Points on a hilly landscape, in no order, each with its height.
From any point a climber takes the steepest step (rise divided by distance) to one of its 2 nearest points. It stops when none of these is higher. Distance is the straight distance between rows; heights are no part of it.
z_603 (h 198): [171 130 105 165 163 126 117  85 172 102 184 105  69 105 128 118 115  88
 126 137 175 147 109 158 135 154 105 162]
z_269 (h 497): [ 88 105 169 151 199 123 124 135 159 103 125  70 103 182 146 171  71 170
  99 142 126 133  91 133 175 114 148 109]
z_422 (h 315): [119 163 109  65 101 130 126 122  90 144 154 144 103 147 108 130 138 190
 131 115 124 124  60 181 115 104 167 115]
z_685 (h 144): [170 121 178 129 131 112 103 145 138 157  59 146 132 144 161 122 126 136
 140  75 106 113  82 132 111 112 163  88]
z_923 (h 629): [ 92 125 133 121  66 158  99 124 111 115  91 147 132 105 131 190 146 135
 105 121 139 130 148 167  77 113 128 103]
z_363 (h 490): [106  86 121 184  82 153 165 104 119 166 159 122 155  59 101 166 164  91
 117  94 154  88 113 161  95  93 134 185]
z_833 (h 291): [151 168 206 110 176  93 101  74 148 132 141  62 129 121 145 151  93 117
 105 141 146 137 115 202 121 105  85 169]
z_654 (h 598): [130 112 188 153 187 105  82 111 174  84 109  83 115 155 141 189  81 142
  95 136 149 146  92 176 154 115 107 117]
z_706 (h 398): [101 198 178 105 150 125 131 108 146 130 108  70 132 134 137 142  81 101
 100 145 113 128 130 185 147 148 134 112]
z_342 (h 710): [111  90 145 153  85 129 146 117 105 181 164 101 149  59 114 190 105 123
 120  95 154 120  93 137  76  69 125 204]
z_514 (h 502): [108  84 133 147 108 130 124 127 105 132 115 148 141  73 118 159 149 123
 133 157 150 186 194 148 136 167 170 127]
z_594 (h 237): [ 51 175  91  59 127 144 157 125 125 109  94 155 144 183 114 145  99  81
 107 154  91 142 174  90 108 119 104  90]
z_609 (h 459): [107 179 180  82 126 107 139  92 107 167 111  89 157  96 118 142  87  86
 110 125  96 123 149 201 109 130 170 111]
z_507 (h 250): [105 122 138 129 157 111 151 136 167  78  96 108 144 154 193 172  54 115
 140 115 141 151 119 105 187 128 105  72]
z_137 (h 560): [123 102 122 114 113 116 117 142  96 129 113 157 134  92 113 134 149 152
 157 173 136 170 188  85 139 162 165 125]
z_6 (h 531): [177 120 111 124 136 125 103 117  76  93 188 174 122  94 106  94 194 135
 120  89 108  79 109 121  62 122  87 115]
z_986 (h 391): [109 143 162 143  98 130 137 102 124 147 115  99 121  76  96 141 134 100
 159 174 156 132 150 138 200 182 185 160]
z_761 (h 408): [149  88 162 144 172  86 146 154 158 112 118 104 133 135 174 119  66 177
 148 125 144 163  75  92 191 130 146 117]
z_395 (h 100): [103 207 142  83 168 127 185 144 129 170 113 153 131 183 132  90  75  78
 117 164 101 119 111 134 167 156 176  89]
z_104 (h 322): [131  72 163 156 132  91 111 142 161 145  98  84 145 127 136 147  86 155
 108  84 166 194 101 110 113 105 104 159]
z_167 (h 565): [136 104 161 101 132 141 110 158 105 100  68 179 154 127 159 128 146 129
 148 146  96 115 171  72 134 147 140  56]
z_164 (h 416): [110 122 181 121 116 113 132 101 126 160 127  58 114 167 129 134  62 165
 133 108 135 165  85 131 118 108 138 160]
z_81 (h 153): [155 138 138  45 135 119 125 134 127 163 107 140 106 178 161 104 103 176
 174 114 105 135  77  86 126 107 154 114]
z_151 (h 245): [107 153 120  57 146 117 128  94 123 160 215  84 103 133  97 145 101 148
 138 129 136 106  58 208 130 119 151 156]
z_568 (h 623): [135 113  93 119 118 123 130 138 113 111 123 149 111 165 149 107 116 175
 134 123 123 162 117 112 113  85 134 131]
z_260 (h 173): [ 89 182 123 124 113 143 133 105 149 146 139 106 137  95 107 151 114  44
 110 116 127  95 162 153  88 138 106 107]
z_165 (h 289): [119 152 138  99 150 131 126  85 125 125 187  70  87  99  94 135 101 124
 130 154 137 115  82 196 150 144 170 164]
z_339 (h 468): [143 102  87 139  99 115 112 169 109 115 132 118 132 102 111 146 185 194
 106 123 159 172 123  91  91 110 102 189]
z_173 (h 498): [165  94 110 131 144 119 142 161 105 130 120 151 113  97 144 111 138 185
 133 167 140 188 142  95 155 150 171 150]
z_610 (h 380): [156 126  80 161 151 131 158 140 177 136 137 151 116 183 152  55 114 120
 141 115 133 114 124  99 172 105  97 135]
z_702 (h 271): [ 73 110 125 126 139 138 164 141 130  87  96 115 129 170 171 166  51 148
 143 165 145 162 145 103 177 119 127  81]
z_217 (h 178): [153  66 129 193 162 114 109 145 190 106 107 146 152 112 188 139 124  96
 134  91 150 162 153 126 151 139 100  90]
z_393 (h 281): [189  80  83 164 147 131 156 165 143 101 147 168 180 157 152  94 159 135
 116 166  90 134 189  70 163 133 126 152]
z_213 (h 76): [ 97 188 115  75 167 123 161 117 132 165 160 107 108 154 116 101  84  90
 114 148  92 115 115 182 149 155 176 122]
z_128 (h 389): [123 154 131  92  98 132  90 141  87 135 131 157 122  84  72 130 175 138
 164 155 115  78 144  94 143 160 144 102]
z_80 (h 451): [174  92 116 122 126 114 122 132  47 113 195 134 152  73  80  99 205 158
 105 106 102  95  82 115  55 128  85 151]
z_304 (h 150): [146 101 184 123 114 119  95 142  89 141  85 145 140 136 129 106 157 138
 124  67  76  96 113 115  72 109 144 109]
z_521 (h 179): [ 87 133 121 130  93 149 129 113 116 132 152 137 139  91  85 152 148  75
 134 136 128  98 181 137 103 132 114 125]
z_903 (h 180): [148 158 156 161 128 148 104 147 153 141  76 136 127 141 132 107 155 106
 145 108 105  78 126 101 132 150 115  70]
z_735 (h 715): [119 105 117 132  96 147  87 139 124  85  96 173 129 107 150 179 164 136
 127 140 143 149 171 140  89 135 108  78]
z_72 (h 360): [159 150  61  92 114 113 141 102  86 112 179 173 102 155 105 113 154 185
 125 106 140 126  64 147 104  86 130 134]
z_481 (h 147): [109 125 110 169 111 152 136 135 129 122 107 158 131 137 122 117 149  89
 124 137 112 119 206 118 134 132 115 114]
z_677 (h 343): [138 204 190 100 156 103 129  73 145 139 134  53 147  82 136 120 124  90
 127 144 134 108 147 196 141 147 109 147]
z_321 (h 329): [105  63 125 177 113 137 135 136 123 148 137 112 167 118 132 127 160 116
 119 105 126 164 187  99  98 128  93 169]
z_295 (h 443): [109 113 146 151 107 135 126  95 122 134 135 112 134  46 119 165 141  89
 131 155 166 147 154 173 153 177 180 160]
z_558 (h 628): [123  90 137 108 116 140  98 140 103 104  95 151 149 112 135 152 154 145
 147 149 112 147 196  80 106 151 123  92]
z_759 (h 340): [125 102 176 104 109 108 108 124  63 138 147 140 141  54  64 121 163 111
 160 130 104 103 152 110 116 171 167 125]
z_79 (h 288): [148 192 120 145 115 134 110  95 173 144 155 107 108 105  99 161 139  90
 108 115 166  67  76 205 114 120  92 146]
z_664 (h 547): [133  96  73 111 118 123 121 150 119  84 135 142 125 141 141 143 136 207
 123 144 136 182 146  92  99 109 115 150]
z_845 (h 169): [146  84 164 125 119 149  95 166  71 108  86 145 163 157 138  89 159 130
 125 104  53 104 140  98  95 128 109 117]
z_503 (h 161): [139  96 101 193 143 135 135 147 173 115 107 159 158 141 174 119 153  93
 132 122 144 129 182 114 165 140  89  85]
z_102 (h 249): [144 192 134 142 109 133  82 113 174 130 127 107  96 103 116 161 141 121
 125 143 170  95  98 187 142 159 105 117]
z_526 (h 496): [139 157 148  87 142 137 141 151 110 147  77 200 145 147 133 101 140 125
 144 175 103  99 146  91 142 130 184  74]
z_940 (h 201): [109 153 106 149 170 150 147 135 170 100 130 118 103 149 157 129  78  89
 100 139 130 136 132 168 156 142 114  83]
z_211 (h 442): [153 176 125  81 112 144 126 133 106 151 120 175 105 125 115 108 147 152
 153 178 125 104 136  94 149 144 176 100]
z_207 (h 721): [151 131 146 129 150 116  84 111 175 111 109 120 104 152 133 152  89 125
 126 110 161 147  88 146 125 119 101 119]
z_221 (h 749): [126 113 126  91 113 132 120 127 108 117  85 150 120 184 143 130 115 171
 119  79 125 151  83 144  77  61 142 127]
z_792 (h 324): [169 111  64 191 133 139 182 148 151 113 138 166 134 167 159  62 147 128
 119 141 114 121 163 103 177 106 136 153]
z_384 (h 527): [ 87 106 125 171  66 155 113 115 131 130 135 134 132  89 117 207 144 123
 100 124 167 118 136 167  86  90  84 137]
z_379 (h 224): [101 113 114 132  84 145 135 120  89 138 167 123 139 102  81 120 166 132
 132  98 115  86 135 121  93  93 115 146]
z_374 (h 200): [174 168 134 176 129 133 112 134 189 144  96 140 114 127 140 108 143  98
 141 125 146  95 122 134 164 170 121  84]
z_73 (h 190): [180  99 132 106 128 140  85 165  76  85 122 162 163 148 125 101 167 164
 121 156  51 101 134  82 103 145  97 135]
z_599 (h 530): [131 142 175 109 111 108 106 100 127 152 136  95 131  89 137 148  96 117
 116 112 127 122 120 200  87 111 150 127]
z_656 (h 159): [146 140 180 109 149 131 117 144 162 130  42 138 157 149 165 132 132 111
 156  71  92  94  89  99 132 124 131  56]
z_131 (h 232): [137 124  88 159 128 128 139 109 147 126 164 108  83 110 127 106 127 122
 144 132 166 152 114 108 142 147 115 180]
z_784 (h 225): [111  89 106 159  93 117 159 129  75 126 150 170 164 106  79 109 201  86
 123 164 102 146 201 119 155 137 167 178]
z_359 (h 371): [124 138 112 173 105 149 153  95 141 155 172 120 134  62  98 161 152  69
 123 116 171  56  96 185 110 101 115 154]
z_978 (h 643): [137 144 105 122 133 146 114 133  77 105 162 177 127 125 105  74 175  82
 119 107  77  75 160 124  85 131 110 103]
z_426 (h 394): [101  84 103 157  85 142 120 139 126 118 137 117 151 129 120 163 166 164
 104 106 138 160 144 102  64  89  76 187]
z_805 (h 362): [ 79 138 156 101 115 132 138 119 113 145 105  78 118 168 136 136  63 157
 136 143 127 153 116 139 147 120 157 123]
z_195 (h 277): [123  73 142 195 129 116 115 122 169 142 115 111 114 141 125 148  95 140
  96 104 183 177  92 146 128  95  94 194]
z_436 (h 296): [135  88 176 138 118 119 100 116 101 165 149 105 143  42 101 141 154 113
 146 101 122 113 146 118  73 155 139 145]
z_224 (h 242): [178  96  93 158 150 133 129 182 117 113 160 134 153 124 121  69 203 130
 125 145  88 128 168  58 140 166  95 183]
z_296 (h 174): [154 146 121  58 130 105 107 116  97 149 153 143 104 146 116  91 139 173
 169 100 107 123  96  93  84 123 138 133]
z_913 (h 199): [136  51 119 190 138 107 111 156 182  99  99 156 156 147 166 134 132 131
  97  79 137 170 142 133 128  94  84 123]
z_346 (h 478): [128 173 111  69 122 149  84 118 108 120 168 146 113 138 103 118 177 111
 156  89 102  70  98 102  70 133  78 105]
z_680 (h 532): [145 151  94 112 147 123 136 121 116 133 172 155 104 132 100  65 143  89
 144 123  98  92 177  93 114 143 123 116]
z_723 (h 196): [124 110  75 200  95 163 150 146 172 108 106 140 113 181 146 121 132 143
 111 142 155 146 132 144 166 100  93 144]
z_386 (h 273): [ 96  72 105 153 104 126 171 124  92 132 153 122 152 116 106 107 164  90
 125 128 124 165 195 100 124 123 144 199]
z_976 (h 312): [ 94 151 120 120 117 141 171 139 120 126  94 123 133 168 131 117  84 127
 142 158 128 134 162 106 163 117 156 112]
z_241 (h 274): [149  89  95 189 127 123 140 128 140 144 148 123 119 110 138  85 164 111
 121  99 146 159 136 100 105 128 106 188]
z_347 (h 518): [111 101 161 138  98 127 132 108 120 166 150  58 126  92 122 161  85 134
 120 116 157 168  95 147 108  95 140 202]
z_337 (h 441): [162 156  62 149 139 135 130 125 150 113 143 166 107 156 139  78 142 126
 139 107 124  98 137 111 118 110  97 116]
z_716 (h 447): [150  92 145 153 174 123 149 160 133 119 118 133 103 121 167 107  93 178
 131 179 146 166 100 106 200 149 179 122]
z_866 (h 614): [143 145 132 116 117 119 103 104 136 128 134 122 105 120 129 151 111 128
 135  97 143 139 115 147  85 116 128 115]
z_433 (h 418): [ 89 139 175 151 197 138 145 134 130  99 129  69 109 163 146 144  85 142
 100 174 127 126 136 142 198 149 184 122]
z_678 (h 272): [ 95 138 111  93  79 124 150 109  86 150 139 134 131 111  95 137 120 150
 124 116 122 112 116 154 114  90 170 136]
z_820 (h 136): [123 163 153  63 147 135 158 144 131 152 100 134 144 188 163 108  81 159
 170 145 118 120  96  71 174 124 161  86]
z_39 (h 367): [137  73 152 155 145  88 145 176 161 148  91  85 167 134 167 118  96 168
 138  98 152 188 123  76 161 128 132 143]
z_708 (h 341): [119 163 153 112 126 129 121 102 116 139 136  65 102 106  99 138 114 142
 150 192 149 125 114 160 206 168 172 161]
z_350 (h 223): [168 183 146 160 158 126 107 116 176 120 114 100  90 108 141 129 129  99
 133 161 155 114 116 172 184 187 131 115]
z_271 (h 227): [ 95 147 127 138 164 117 160 131 164  95  90 135 150 145 169 145  65  68
 127 135 136 141 174 128 154 159 117  61]
z_703 (h 119): [113 168 171  85 158 138 186 153 135 141  81 151 153 168 165 119  69 125
 122 152 110 114  91 120 177 136 180  65]
z_188 (h 214): [164  84 116 128 146 118 104 168  83 109 145 160 162 110 110  89 171 150
 120 159  78 148 183  62 118 168 113 151]
z_192 (h 202): [143 160 129  53 128  93 114  90 125 171 192 107 104 138 105 121 115 141
 164  93 138 111  69 141  85 122 135 153]
z_776 (h 53): [132 180 110 110 188 132 141 123 147 140 169 123  80 164 129  99  97 104
  80 121 106 107  73 213 134 141 142 122]
z_471 (h 206): [ 66 198 115  74 126 139 144 111 144 151  97 131 132 139 112 139 101  63
 116 121  88 112 154 124  93 159 113  83]
z_817 (h 414): [136 177  72  55 105 128 122 109  97 123 184 170 119 150  97 126 193 158
 140 100 121  73  70 133  86 116 105 109]
z_492 (h 233): [118  77 102 179 115 123 127 133 181 112 100 135 120 182 135 126 111 149
 106 100 164 160 104 118 131  74  68 155]
z_612 (h 270): [ 80 161  77  95 107 148 162 131 129 105 109 141 145 191 126 128 105 130
 142 158 106 131 174  87 142 102 107 122]
z_508 (h 175): [123 121  98 181 138 156 130 146 172 101 111 144  95 149 161 141 127 123
 124 156 171 134 141 147 171 135  91 102]
z_132 (h 393): [162 133  73 135  97 121 127 156  95 121 159 134 123  99  89 121 221 203
 134 139 145 123 107  80 127 138 115 176]

Where does a climber stop that starts at each point below?
z_677 => z_207
z_73 => z_978
z_656 => z_342
z_820 => z_558
z_776 => z_342
z_503 => z_558
z_759 => z_558
z_260 => z_342
z_723 => z_558
